A landscape with many valleys, sampled at points; each row gives a point and its height.
A ball rolls from a point to the lowest of its 3 nearest points, and stops where none of them is lower. Distance is the straight distance between rows; heights are no part of it.
J598 h=1.38: 128 67 72 131 68 107 121 105 103 77 116 145 124 62 79 87 65 128 92 124 81 132
J670 h=3.62: 128 82 74 69 128 48 70 80 97 122 101 132 97 89 111 81 103 105 113 124 110 105
J381 h=1.71: 88 81 95 70 145 66 62 97 87 132 85 92 92 93 119 93 93 95 114 75 112 88
J502 h=5.07: 76 155 117 125 63 166 117 113 91 79 110 99 104 115 87 105 110 77 79 105 71 101
J570 h=3.29: 128 72 80 96 114 78 87 83 107 85 98 129 111 82 103 79 83 117 86 129 113 131
J966 h=5.34: 63 162 129 120 92 149 103 111 105 81 124 71 98 123 102 117 125 73 100 95 102 83
J643 h=5.24: 89 102 107 59 119 104 75 93 110 134 88 59 80 115 117 92 143 93 139 82 102 59
J193 h=2.46: 97 105 103 77 114 107 85 96 111 119 79 65 90 116 105 85 136 101 113 83 111 76
J442 h=5.46: 64 157 124 122 79 178 107 117 83 71 127 64 115 127 77 120 117 75 116 92 97 82
J865 h=4.11: 121 72 71 80 128 39 98 88 92 123 87 150 91 88 111 72 81 107 90 130 111 120
J192 h=3.08: 101 112 103 137 64 142 140 90 81 76 117 98 110 103 62 109 92 106 86 100 93 116
J619 h=1.86: 129 95 83 138 57 119 131 112 103 75 101 144 116 62 81 106 63 112 88 112 66 123
J481 h=8.47: 95 108 113 102 75 113 112 101 99 80 112 74 98 113 93 107 121 113 106 99 101 90
J315 h=4.36: 141 47 87 92 107 27 115 67 89 111 93 161 111 62 109 98 62 122 94 116 107 145
J977 h=3.55: 132 74 77 91 119 68 92 82 108 96 94 135 105 84 106 76 82 112 85 136 116 131
J438 h=2.77: 109 90 96 99 95 81 95 118 104 97 89 114 108 97 116 110 82 107 85 96 94 100
J350 h=5.98: 140 65 82 93 106 49 126 93 108 96 109 157 102 77 110 98 64 110 89 136 108 146
J995 h=1.97: 123 65 88 106 98 89 91 84 109 74 109 128 112 75 100 92 73 124 89 120 106 126
J903 h=4.02: 116 67 68 74 127 25 97 86 85 132 87 150 87 84 114 75 81 113 98 121 109 112
J850 h=2.24: 117 116 91 138 77 128 137 95 96 81 122 99 116 101 69 112 81 105 88 103 93 127
J899 h=4.64: 105 104 98 84 125 93 86 101 117 122 86 81 90 122 101 94 119 91 104 83 124 81
J886 h=2.32: 113 74 95 96 97 85 84 99 98 88 87 121 116 83 113 97 79 119 86 100 99 108
J194 h=4.94: 91 107 104 123 66 132 122 106 81 79 111 84 97 107 84 98 112 113 90 97 88 99
J279 h=5.89: 58 152 126 113 105 143 97 122 106 91 98 51 105 127 113 104 144 75 100 94 109 66
J608 h=2.74: 131 114 82 146 54 127 142 112 104 72 90 137 122 68 77 109 63 105 78 115 64 141
J112 h=3.48: 97 114 111 135 54 150 150 92 83 67 114 111 110 99 55 117 91 98 86 104 90 113
J390 h=6.08: 49 143 128 106 105 127 98 115 116 99 94 66 95 123 116 109 136 81 92 87 101 68
J238 h=0.81: 122 83 93 125 78 103 111 97 110 75 111 132 105 73 98 114 64 113 90 101 88 115
J806 h=4.48: 85 78 114 68 150 63 57 97 112 152 97 64 63 130 118 93 127 76 139 92 123 54
J258 h=4.25: 131 58 85 85 120 33 118 72 93 115 87 158 97 71 112 92 59 116 87 115 116 138
J177 h=3.93: 118 73 69 72 132 26 87 86 90 133 95 147 82 88 113 77 90 108 106 125 111 102
J944 h=4.95: 83 107 111 61 113 110 79 95 110 127 85 60 88 114 116 89 144 99 129 80 96 66
J817 h=2.96: 115 86 89 66 139 60 54 74 92 119 98 110 97 78 114 86 97 102 123 93 115 98
J209 h=1.11: 125 70 79 127 68 104 114 102 105 76 118 143 119 65 84 96 70 124 96 121 82 126
J538 h=2.28: 130 111 83 136 62 117 134 111 105 78 107 133 114 76 86 118 63 106 89 110 66 127
J664 h=4.32: 126 71 76 85 125 48 104 86 102 113 87 150 93 86 109 79 76 108 83 130 117 130
J469 h=4.73: 131 63 85 88 120 41 119 82 102 106 96 157 95 77 111 89 64 108 83 126 116 139
J980 h=7.51: 99 107 113 92 87 109 104 95 105 85 106 71 96 117 94 107 124 112 107 93 109 89
J387 h=3.78: 94 108 105 132 69 139 132 97 80 78 112 89 101 103 74 100 103 112 85 95 94 106
J109 h=1.33: 127 64 80 117 81 93 107 94 107 75 125 136 120 71 87 96 71 127 100 127 92 133
J833 h=1.62: 132 65 69 120 81 92 120 107 104 82 125 139 122 70 84 84 70 126 92 138 90 147
J533 h=1.63: 126 118 88 134 76 117 134 103 103 82 119 113 112 94 86 119 68 99 87 104 80 127
J717 h=3.45: 109 84 91 75 150 52 44 80 86 132 90 100 86 78 135 71 108 101 123 92 119 94
J996 h=5.59: 95 93 110 66 131 90 63 94 115 144 97 64 68 122 119 90 140 83 142 87 112 57
J120 h=4.79: 100 97 94 75 125 93 75 108 110 142 85 73 83 124 110 84 135 89 122 88 114 67
J928 h=4.46: 107 105 100 87 120 92 91 100 120 115 89 83 92 122 99 98 116 93 102 88 125 85
J793 h=5.28: 71 162 121 119 70 159 111 116 94 83 128 84 106 123 95 116 117 76 101 105 83 93
J555 h=3.41: 92 88 94 78 138 75 71 114 104 146 88 84 82 121 110 92 114 84 114 84 114 74
J510 h=2.16: 119 113 88 136 89 118 126 105 99 87 113 91 105 107 91 104 83 108 81 97 98 122
J416 h=0.92: 124 72 88 120 75 101 107 96 107 73 117 138 111 67 94 107 66 120 95 112 87 119
J165 h=2.75: 106 86 98 89 100 77 92 114 101 101 90 114 111 100 116 116 85 105 94 95 97 96
J527 h=3.15: 93 93 97 81 136 77 79 108 108 133 86 93 87 116 104 102 99 86 101 78 122 82
J107 h=3.97: 121 88 86 72 143 49 54 69 96 125 102 119 86 82 117 79 104 100 123 107 121 101
J145 h=5.65: 42 141 138 120 78 184 93 131 87 75 98 37 84 132 77 120 130 62 101 72 92 64
J475 h=3.34: 125 124 86 142 58 124 145 111 98 79 106 119 130 87 73 118 69 100 84 117 67 144
J76 h=2.63: 70 131 127 109 69 128 109 106 100 81 117 89 86 111 99 121 119 92 95 93 83 82
J280 h=5.80: 138 68 80 97 105 66 116 93 112 89 120 145 108 82 102 91 69 113 91 142 108 145
J578 h=6.46: 54 117 119 76 101 112 90 102 111 110 80 63 93 112 113 102 138 98 103 74 89 70
J87 h=3.38: 122 81 88 66 118 65 65 82 93 109 94 119 113 86 111 89 97 109 116 106 108 100
J541 h=6.44: 46 128 122 80 110 112 92 110 116 116 86 65 100 120 117 111 141 88 103 81 88 60
J622 h=5.36: 92 109 112 83 102 110 94 89 114 95 91 66 93 116 97 96 129 107 105 83 115 84
J245 h=0.59: 91 80 98 66 151 51 51 101 80 138 89 82 89 88 135 85 104 95 130 84 111 84
J488 h=4.43: 96 124 123 129 45 161 154 97 90 58 106 118 104 100 57 121 93 84 82 111 83 113
J667 h=5.26: 69 111 115 55 121 107 78 88 114 130 93 52 81 114 118 102 143 93 138 75 91 62
J48 h=3.77: 114 103 97 95 101 83 102 116 114 103 98 99 104 120 110 114 96 98 100 99 108 92
J118 h=6.09: 105 108 98 118 79 117 116 109 93 86 111 78 102 116 95 98 112 117 94 105 99 104
J610 h=5.44: 54 116 118 59 116 109 84 97 114 127 90 57 90 115 115 110 141 91 126 74 87 57
J585 h=6.05: 57 148 126 102 112 134 97 122 110 100 97 48 110 128 114 107 153 72 113 94 106 53
J232 h=2.83: 112 95 97 113 96 90 104 117 107 94 94 110 102 103 119 109 80 105 81 95 97 107
J721 h=4.72: 81 146 118 128 58 167 127 104 94 73 104 107 93 108 76 106 101 79 72 101 75 107
J121 h=3.60: 73 116 125 102 73 120 107 99 102 79 114 80 87 108 96 116 122 102 101 89 91 84
J760 h=2.15: 115 112 90 127 89 110 118 116 103 91 105 91 103 112 106 103 90 107 83 103 97 113
J78 h=3.50: 111 110 91 132 83 123 124 106 94 87 113 84 107 112 89 99 97 112 84 101 100 117
J225 h=3.87: 105 112 114 140 44 148 156 96 81 66 111 115 125 102 50 120 91 98 91 113 88 120
J761 h=4.28: 81 125 114 130 57 154 131 101 85 73 106 105 89 101 74 102 103 92 76 97 80 100
J236 h=4.44: 77 121 114 124 58 145 126 110 82 80 109 98 90 102 84 101 110 98 81 96 77 95
J138 h=6.74: 89 109 117 89 91 111 102 89 110 85 99 69 92 111 93 103 126 109 103 85 111 87
J975 h=2.36: 112 73 92 87 100 79 78 100 96 94 84 121 118 83 114 96 85 119 95 102 98 104
J486 h=5.43: 97 96 104 67 126 93 70 100 111 142 92 66 76 123 117 87 142 85 140 88 111 59
J85 h=5.66: 53 143 129 110 98 161 95 128 88 75 100 30 104 125 98 103 144 72 113 89 104 61
J919 h=0.50: 58 126 131 97 87 119 99 97 113 89 101 74 86 109 104 112 125 97 91 80 95 80
J990 h=2.33: 118 72 87 91 104 81 78 93 97 89 87 123 118 79 110 87 88 121 91 111 103 114
J600 h=3.67: 122 123 89 155 54 136 150 110 101 66 92 124 135 76 65 115 65 104 70 120 69 164
J126 h=2.71: 111 114 100 138 62 138 146 93 86 77 122 104 124 102 58 117 85 105 91 108 89 123
J67 h=4.05: 93 86 98 74 136 74 67 111 106 150 93 76 74 125 113 89 129 81 129 89 114 62
J357 h=3.90: 89 122 120 129 55 158 143 94 87 67 109 112 96 99 61 110 97 91 78 101 84 107
J356 h=6.31: 49 126 125 86 102 117 91 107 114 109 85 67 91 113 113 105 134 93 94 80 94 70
J10 h=4.47: 79 75 110 61 158 44 54 101 103 149 97 65 70 120 123 100 111 77 138 93 118 63
J494 h=4.07: 121 60 74 80 128 24 105 79 81 133 83 150 92 75 117 74 70 121 92 110 112 124
J472 h=1.17: 125 80 83 130 65 111 119 104 106 76 112 144 114 64 87 106 66 118 95 113 74 119
J824 h=5.42: 59 151 129 120 89 178 105 114 84 66 122 55 106 125 80 120 121 72 114 87 109 79
J654 h=1.24: 91 80 93 68 146 60 56 99 84 135 85 88 91 89 127 87 96 97 120 76 110 88
J536 h=2.13: 101 82 93 66 147 61 52 83 86 129 90 98 93 82 125 84 98 99 122 81 113 98
J590 h=5.33: 73 163 118 123 65 178 114 118 86 79 118 87 121 124 82 112 111 78 92 104 78 102
J190 h=1.13: 124 112 88 132 88 112 123 106 110 85 113 109 101 96 95 114 70 102 81 96 91 123
J424 h=4.56: 133 73 78 91 120 60 106 84 110 96 100 143 101 85 104 84 75 111 84 136 118 138
J813 h=5.53: 48 142 135 117 88 174 94 127 84 69 101 32 97 125 86 110 134 71 110 80 102 66
J713 h=4.33: 85 77 104 72 142 59 61 111 104 150 97 73 72 124 117 95 119 78 136 91 114 60
J308 h=1.57: 130 67 82 108 91 85 107 93 111 78 124 133 113 76 91 92 71 124 95 135 101 139
J978 h=6.61: 69 111 119 78 100 115 92 94 111 103 82 62 92 109 107 96 133 107 100 76 100 76
J98 h=0.67: 119 92 96 124 91 103 111 104 109 83 105 123 100 84 108 113 64 108 80 94 91 114
J93 h=1.19: 81 76 100 62 149 47 58 111 87 144 94 72 81 107 128 93 105 87 133 87 111 72
J200 h=2.47: 88 85 94 74 142 69 70 107 97 138 85 92 86 108 111 97 98 90 104 74 113 83
J133 h=3.68: 77 120 118 113 60 132 117 109 89 78 114 90 87 107 93 108 117 104 92 97 79 87
J731 h=4.34: 104 109 107 159 42 151 161 112 80 67 98 117 141 96 52 119 85 104 75 124 81 145
J979 h=3.70: 117 119 89 153 51 136 152 111 90 74 99 113 140 91 63 119 74 104 76 121 72 154
J958 h=5.27: 111 106 105 89 113 96 100 98 119 104 97 79 96 122 97 104 116 99 106 90 123 91
J842 h=4.12: 129 54 78 83 127 25 106 67 79 126 82 153 97 67 114 78 64 123 92 106 114 134
J265 h=4.58: 75 72 117 63 167 43 51 90 109 150 91 54 64 123 128 90 117 73 134 91 126 55
J197 h=3.66: 105 99 100 84 125 80 88 105 116 120 92 95 94 118 103 110 99 88 102 82 121 86
J380 h=2.50: 96 86 97 70 134 70 72 92 98 122 89 103 97 97 109 108 89 94 109 75 113 89
J777 h=3.89: 100 103 99 72 118 101 80 100 110 130 83 69 86 121 107 82 139 94 120 85 112 71
J790 h=2.68: 102 89 100 76 115 72 86 105 107 114 91 109 104 104 107 117 87 94 103 85 109 90
J861 h=3.10: 115 108 92 116 93 99 111 121 105 96 104 91 104 118 110 104 97 106 90 105 102 106
J537 h=2.61: 126 77 80 82 113 71 79 88 98 100 88 128 114 85 108 76 92 115 96 125 107 117
J604 h=6.04: 53 145 126 105 108 129 98 120 114 103 95 62 101 127 118 108 143 77 97 92 101 65
J64 h=2.18: 118 70 90 100 101 86 85 87 102 81 97 123 116 80 106 88 79 122 85 110 105 120
J188 h=0.82: 118 74 96 119 87 97 98 94 108 75 106 130 107 73 105 107 68 118 86 99 96 115
J172 h=2.26: 100 85 98 66 137 68 62 87 91 121 92 103 99 85 114 100 90 99 115 78 112 96

Two balls start at each pair of points below. Name the first point that both come to, or write -.
J442 and J761 | J357
J958 and J165 | J381
J899 and J790 | J381
J265 and J107 | J654
J600 and J598 | J416

For each start below, name the point where the ball stops.
J670 | J98
J10 | J245
J590 | J98
J996 | J245
J475 | J98
J488 | J98

Call two points neighbours if one is among the 3 nearest of the other. Go from one point of each pair to the other, from neighbour to neighbour, staying as low as possible. Name the highest point that can't be avoided.
J98 and J760 | J510
J919 and J98 | J236
J98 and J245 | J438
